Points, in no order, along strands that fork, close into loops and pass close to each other.
In the rows, 128 means zero.
Two points are linked if the straight distance between their rows is under 98.6. Some points are linked to none.
zug: 136  110  109  120  99  127  110  136  102  101  133  117  130  127  130  122  103  127  162  87  154  69  167  55  87  112  107  93  171  139  170  121  165  151  167  110  66  142  115
fuvam: 107  96  95  86  172  134  167  172  96  176  127  118  116  123  120  84  167  76  160  83  137  132  96  77  70  115  153  98  124  129  89  145  198  148  129  134  111  127  154
Goko: 138  191  129  169  134  128  107  104  178  88  155  175  111  133  129  147  122  148  137  147  101  110  127  162  130  137  112  121  154  165  194  121  117  117  153  133  131  116  135
Vutef: 118  121  113  145  179  86  153  143  140  163  141  89  158  147  150  120  131  100  131  110  139  123  119  100  76  107  146  130  160  160  89  159  142  175  155  139  120  132  148
reto: 110  127  158  148  151  68  139  123  107  167  174  71  146  146  135  150  123  148  77  136  125  129  137  126  101  138  136  158  84  105  86  130  66  147  153  119  130  182  141
gez: 117  132  161  137  147  73  127  116  109  155  164  74  147  141  115  142  130  149  80  125  120  133  139  131  126  127  129  151  70  108  90  138  47  122  144  112  118  172  134
Nanev: 131  113  153  107  152  99  150  136  104  167  111  116  147  122  77  108  157  123  116  94  134  139  153  117  147  125  119  121  97  107  60  151  111  109  133  106  113  128  129
bila: 127  90  126  110  128  154  142  138  118  140  124  136  124  130  112  133  142  143  127  173  130  131  119  141  131  120  138  157  110  121  105  111  182  118  114  124  173  109  140
Rom: 130  144  134  123  96  153  115  102  154  87  108  169  103  111  134  127  111  119  129  150  110  140  104  169  159  142  105  141  143  135  179  115  131  116  120  149  142  103  122
vokef: 121  130  186  101  132  134  129  114  126  116  74  127  148  110  81  107  129  129  107  107  132  129  146  130  171  126  106  139  103  99  96  133  114  95  122  130  116  127  114
siko: 132  186  107  194  109  135  108  113  168  99  162  177  99  128  124  158  109  158  138  157  122  96  131  155  118  140  122  100  155  162  200  133  119  120  152  132  138  127  129
vivu: 106  154  151  121  120  143  102  92  162  84  94  148  107  110  129  125  117  123  122  117  104  136  122  163  159  147  94  142  156  141  175  86  129  118  126  147  126  120  129
von: 140  178  133  188  131  118  111  102  180  95  160  177  109  137  148  144  142  140  123  172  87  136  113  177  129  136  116  136  132  140  185  119  101  109  107  132  140  120  139
Guven: 152  116  119  119  90  168  119  122  141  103  116  177  99  117  150  133  124  123  132  166  117  149  105  166  159  129  124  142  134  137  157  122  130  109  102  144  155  94  114
bifiz: 158  136  70  147  70  188  121  157  123  121  149  180  106  128  139  155  104  143  153  147  155  118  122  125  113  128  172  102  150  143  165  156  117  116  136  142  161  113  105
Pibul: 129  167  83  201  85  150  114  124  139  116  169  177  98  130  140  161  94  159  146  152  134  90  124  152  116  141  133  85  153  162  197  145  135  143  148  130  147  134  140
vedub: 124  149  127  152  143  104  133  115  163  117  150  113  140  142  154  135  117  132  112  155  112  131  108  166  106  119  119  176  131  141  133  119  128  152  126  135  145  135  143
padol: 113  94  117  115  161  125  155  147  114  156  120  109  128  128  123  105  135  99  143  123  143  138  111  113  106  108  121  144  140  141  98  135  174  150  135  140  144  123  150
nad: 133  118  107  83  104  157  103  119  116  85  114  142  126  113  131  127  105  117  166  115  154  113  135  75  127  111  107  112  182  132  169  140  151  126  169  143  77  112  112
Bod: 95  153  148  149  147  66  103  109  127  145  134  59  118  146  146  123  129  119  118  84  119  117  131  144  151  136  124  110  102  125  131  92  71  144  135  113  116  166  130
sipid: 118  117  168  78  91  167  123  105  132  91  63  160  115  91  99  127  111  123  128  136  132  143  123  136  184  152  106  143  128  98  148  105  149  108  120  165  147  110  109
teme: 163  151  91  167  77  165  110  135  140  111  147  193  103  116  145  152  111  142  134  159  127  118  123  144  127  130  149  106  148  144  175  153  103  100  123  146  153  112  110
zoto: 116  115  115  126  163  124  146  137  124  134  120  107  124  126  139  106  116  101  143  114  139  131  117  120  112  107  114  146  156  149  117  131  158  148  143  134  129  118  125
Budo: 116  107  107  130  177  85  169  151  103  184  132  84  140  144  138  104  139  99  136  75  135  135  123  90  86  121  153  106  140  148  82  157  151  176  130  124  114  128  150
mavu: 105  156  195  121  134  115  112  92  144  94  119  119  144  124  94  127  129  172  92  135  101  135  137  159  144  133  109  182  100  101  132  97  84  92  117  123  129  149  125
meku: 107  154  144  149  145  99  125  115  149  121  145  92  135  139  145  126  119  129  111  124  116  136  122  157  119  121  117  170  128  130  128  104  116  155  130  127  140  153  142
nikar: 110  148  129  142  152  99  111  113  137  125  116  85  135  118  156  108  114  112  131  74  129  120  145  121  136  131  104  111  159  154  127  111  115  142  135  125  96  139  122
sagab: 94  162  172  136  140  95  102  105  135  130  121  80  118  131  116  119  126  140  111  94  113  122  135  156  153  136  116  134  99  115  130  87  70  121  133  127  123  172  124
zat: 156  119  108  159  131  133  138  139  160  130  146  141  140  149  173  162  134  137  122  198  115  135  105  161  109  125  154  148  123  140  127  146  146  138  105  133  151  107  142
zet: 96  163  189  124  139  105  110  107  147  104  112  99  133  129  105  127  128  150  107  112  105  131  139  157  151  132  112  161  103  107  139  89  80  112  122  121  128  163  128
gat: 109  131  140  152  157  65  139  124  124  166  163  66  154  156  157  144  118  123  91  127  129  126  115  128  96  130  135  155  114  123  91  126  93  183  148  126  140  169  152
gepe: 120  131  176  117  107  150  125  109  136  95  106  153  126  117  101  135  122  158  113  168  108  127  120  162  158  139  110  173  103  110  144  104  137  107  97  129  151  111  114
vofal: 102  81  111  101  165  132  160  163  103  183  125  117  119  126  109  97  159  97  154  114  144  128  108  92  86  117  144  123  121  119  85  135  194  141  124  131  143  133  159
rinon: 145  134  53  163  64  188  122  153  109  122  162  173  106  139  147  151  91  151  151  144  149  107  124  126  96  137  168  92  153  152  168  158  127  151  137  136  160  130  128
Sapu: 102  69  103  66  131  165  140  160  115  174  131  137  117  122  117  115  173  131  131  158  147  123  115  111  92  116  163  136  99  110  82  115  207  98  115  128  166  117  149
nekog: 123  111  98  105  178  105  169  163  94  168  135  108  129  129  126  94  156  82  159  67  133  138  119  83  79  123  151  84  137  148  89  149  178  168  130  122  92  121  145
fulu: 107  144  121  145  151  74  112  105  127  142  131  60  127  133  158  114  119  117  131  73  126  120  141  130  137  130  119  99  126  141  115  110  92  154  124  116  107  148  122
Libo: 184  147  95  192  97  191  120  172  142  138  153  175  141  121  168  153  124  131  107  180  132  141  137  119  127  135  175  108  147  122  168  140  94  94  96  122  170  126  111
Bafu: 130  147  65  192  64  163  113  133  122  119  162  175  98  144  156  150  88  148  151  143  142  96  123  147  113  139  148  82  157  152  190  154  141  148  145  138  145  138  146
seru: 106  129  162  105  129  129  131  116  123  123  70  107  129  106  96  111  110  101  131  81  144  126  150  110  175  150  105  98  136  111  130  109  122  129  103  133  100  135  103
tebuf: 125  101  175  91  136  153  145  129  110  136  77  139  123  106  70  108  135  119  128  119  153  133  143  119  166  120  108  144  112  98  99  121  149  96  133  133  136  116  121
bosum: 123  140  179  114  122  139  128  98  135  83  118  136  151  123  93  132  134  173  101  167  105  143  134  155  150  130  116  184  95  103  130  117  116  90  107  121  135  119  123
tar: 108  167  143  129  132  126  101  96  159  92  109  131  117  113  137  123  115  127  127  112  112  135  134  152  152  135  92  128  168  150  171  84  127  120  148  135  114  129  132
zif: 145  138  110  163  138  122  128  133  173  117  154  139  138  145  164  149  123  135  122  179  127  125  107  158  96  114  136  152  140  150  135  143  142  144  122  150  146  115  135
butu: 89  72  107  74  146  146  138  154  111  188  134  119  134  120  109  101  183  114  131  145  145  113  103  90  67  115  159  128  103  106  76  143  207  123  111  129  154  137  165
seke: 177  115  111  114  65  189  112  130  131  105  113  195  106  110  158  134  124  117  131  153  114  158  113  155  169  140  147  121  138  124  158  120  108  100  108  151  161  90  109
tis: 124  125  100  126  162  120  134  144  122  131  126  107  138  129  139  115  110  114  153  101  155  115  128  83  93  104  119  125  172  169  128  156  159  145  160  134  90  118  122
lovo: 118  97  125  89  137  155  149  137  100  130  89  123  111  111  122  102  120  84  155  90  150  142  122  89  146  122  103  115  154  124  124  122  167  135  137  142  111  107  120
remo: 180  131  95  183  127  179  133  169  152  140  146  163  147  134  186  162  131  137  110  195  121  136  128  132  113  135  175  116  132  130  149  142  106  107  86  117  156  117  127
Govus: 128  126  105  126  140  125  128  139  113  115  124  104  140  128  137  115  112  118  153  89  162  102  151  63  87  107  120  106  170  155  143  145  157  145  163  125  72  125  114
mif: 128  125  164  121  152  113  146  127  117  142  130  98  153  129  90  126  136  148  103  141  137  134  141  135  126  115  124  168  99  108  85  132  136  124  128  118  151  145  135
Vosu: 126  136  118  104  119  138  107  110  136  93  105  124  127  114  137  116  107  110  139  99  139  120  150  93  138  129  88  109  189  145  158  124  145  120  161  130  82  125  116
vabip: 130  109  142  93  149  109  148  124  103  164  122  126  151  111  78  98  183  117  102  102  121  153  150  124  146  127  120  124  94  97  39  159  123  95  135  97  109  121  140
Pog: 133  155  139  177  127  119  121  103  166  88  161  162  117  148  149  142  125  140  115  178  79  141  108  176  132  142  116  162  115  127  173  102  108  126  83  109  146  127  150
miziz: 123  101  105  97  145  58  161  147  105  181  141  91  107  163  108  128  157  123  164  67  141  128  132  113  126  146  149  64  95  138  62  146  126  190  115  101  87  116  97
bol: 200  120  96  127  65  194  110  150  120  116  126  201  120  113  157  132  133  109  128  143  127  170  120  142  163  140  169  122  156  114  154  130  100  82  110  141  172  89  112
pava: 123  110  117  113  152  80  157  146  99  181  126  98  119  150  99  118  148  122  154  65  145  127  143  109  130  144  142  80  105  131  65  142  123  168  118  102  102  122  102
rala: 119  140  143  152  138  111  150  112  122  111  171  105  156  168  128  169  123  182  99  204  102  144  114  147  115  138  135  186  88  102  114  124  139  136  104  105  153  139  139
Bato: 118  154  129  123  138  118  101  106  152  100  113  107  131  112  146  114  115  121  133  93  130  117  146  117  140  130  93  111  183  162  157  101  130  121  156  129  85  133  122
viro: 121  111  133  118  156  101  159  142  98  180  111  93  128  136  90  107  146  107  136  76  146  125  142  111  131  134  130  111  109  114  72  138  136  144  120  107  120  132  122
Puna: 118  82  122  88  136  158  142  146  114  160  122  136  115  126  108  123  152  132  145  160  141  130  114  123  117  117  138  152  109  123  95  115  199  113  121  135  166  117  142
geben: 138  139  137  159  115  141  119  108  153  95  147  153  127  146  140  142  127  152  115  195  87  138  106  172  135  140  120  164  100  121  160  107  125  125  69  107  155  120  134
mek: 112  125  124  146  167  82  146  130  138  162  145  79  162  148  156  131  121  111  110  125  131  133  122  127  93  114  133  157  145  140  89  141  128  177  144  139  140  151  153
Talek: 174  118  89  164  130  161  135  160  157  141  149  157  140  152  179  169  139  137  125  206  113  133  119  152  103  130  173  124  130  151  120  149  133  122  98  128  159  105  135
kena: 182  146  105  178  84  182  104  147  147  118  145  189  118  112  166  142  124  128  121  166  115  136  135  145  137  128  151  105  141  127  187  145  91  74  99  130  165  119  114
nis: 150  103  113  123  104  166  134  131  129  119  120  156  114  125  145  145  130  137  129  179  115  146  113  160  146  124  141  156  111  136  132  114  159  125  94  132  168  99  124
Nipe: 119  137  182  101  138  116  117  105  131  123  85  112  156  107  96  106  144  135  97  96  115  140  152  138  173  125  110  137  95  97  91  131  72  98  126  122  102  137  124
loze: 154  105  107  65  85  159  114  137  78  81  118  144  136  124  122  137  116  112  184  99  160  102  143  43  125  113  111  103  165  103  172  133  165  141  178  138  72  126  120
faz: 125  95  167  72  100  171  131  121  121  110  67  158  108  97  80  120  124  124  135  141  150  137  123  115  173  136  112  140  119  97  127  109  155  107  127  158  149  105  111
ris: 117  142  160  126  144  63  109  114  111  149  147  83  143  131  118  131  134  147  91  106  120  138  138  135  148  134  125  127  67  112  96  144  38  111  144  114  100  165  124
nef: 125  128  149  101  138  58  117  121  115  151  120  100  134  140  102  132  143  137  130  89  130  121  133  132  178  140  131  75  71  111  79  150  62  130  125  111  78  126  97
mipe: 149  101  113  92  77  143  118  137  79  78  126  130  131  124  122  130  106  118  176  92  153  81  158  44  103  113  109  93  164  106  183  119  173  156  173  121  60  144  113
Voz: 118  133  170  112  140  92  118  106  118  129  117  105  153  120  103  114  148  140  86  98  110  153  149  142  165  119  116  137  79  105  85  144  55  101  137  114  94  145  121

A fork is a point with three links, a tip a point with one. Leave the first point through the second and follow the links. Name the first fork or tip that comes.
vabip, Nanev: miziz
remo, Talek: meku
mek, gat: sipid
vofal, butu: Guven
teme, bifiz: geben
Guven, nis: vofal
sagab, Bod: Bato
Bato, nikar: gepe
miziz, pava: vabip

A tip is a point with one link. Name the tips that can be reached along the links from each point below, in the order of the rows.
bifiz: meku, geben
tar: sipid, gepe, bol
Nanev: vabip, miziz

Name the points in between on the shortest way along the links from the first point to the second, in order.
teme, Pibul: bifiz > rinon > Bafu
vokef, Vutef: Nipe > Voz > ris > gez > reto > gat > mek
reto, butu: gat > mek > Vutef > Budo > nekog > fuvam > vofal
Rom, nad: vivu > tar > Bato > Vosu
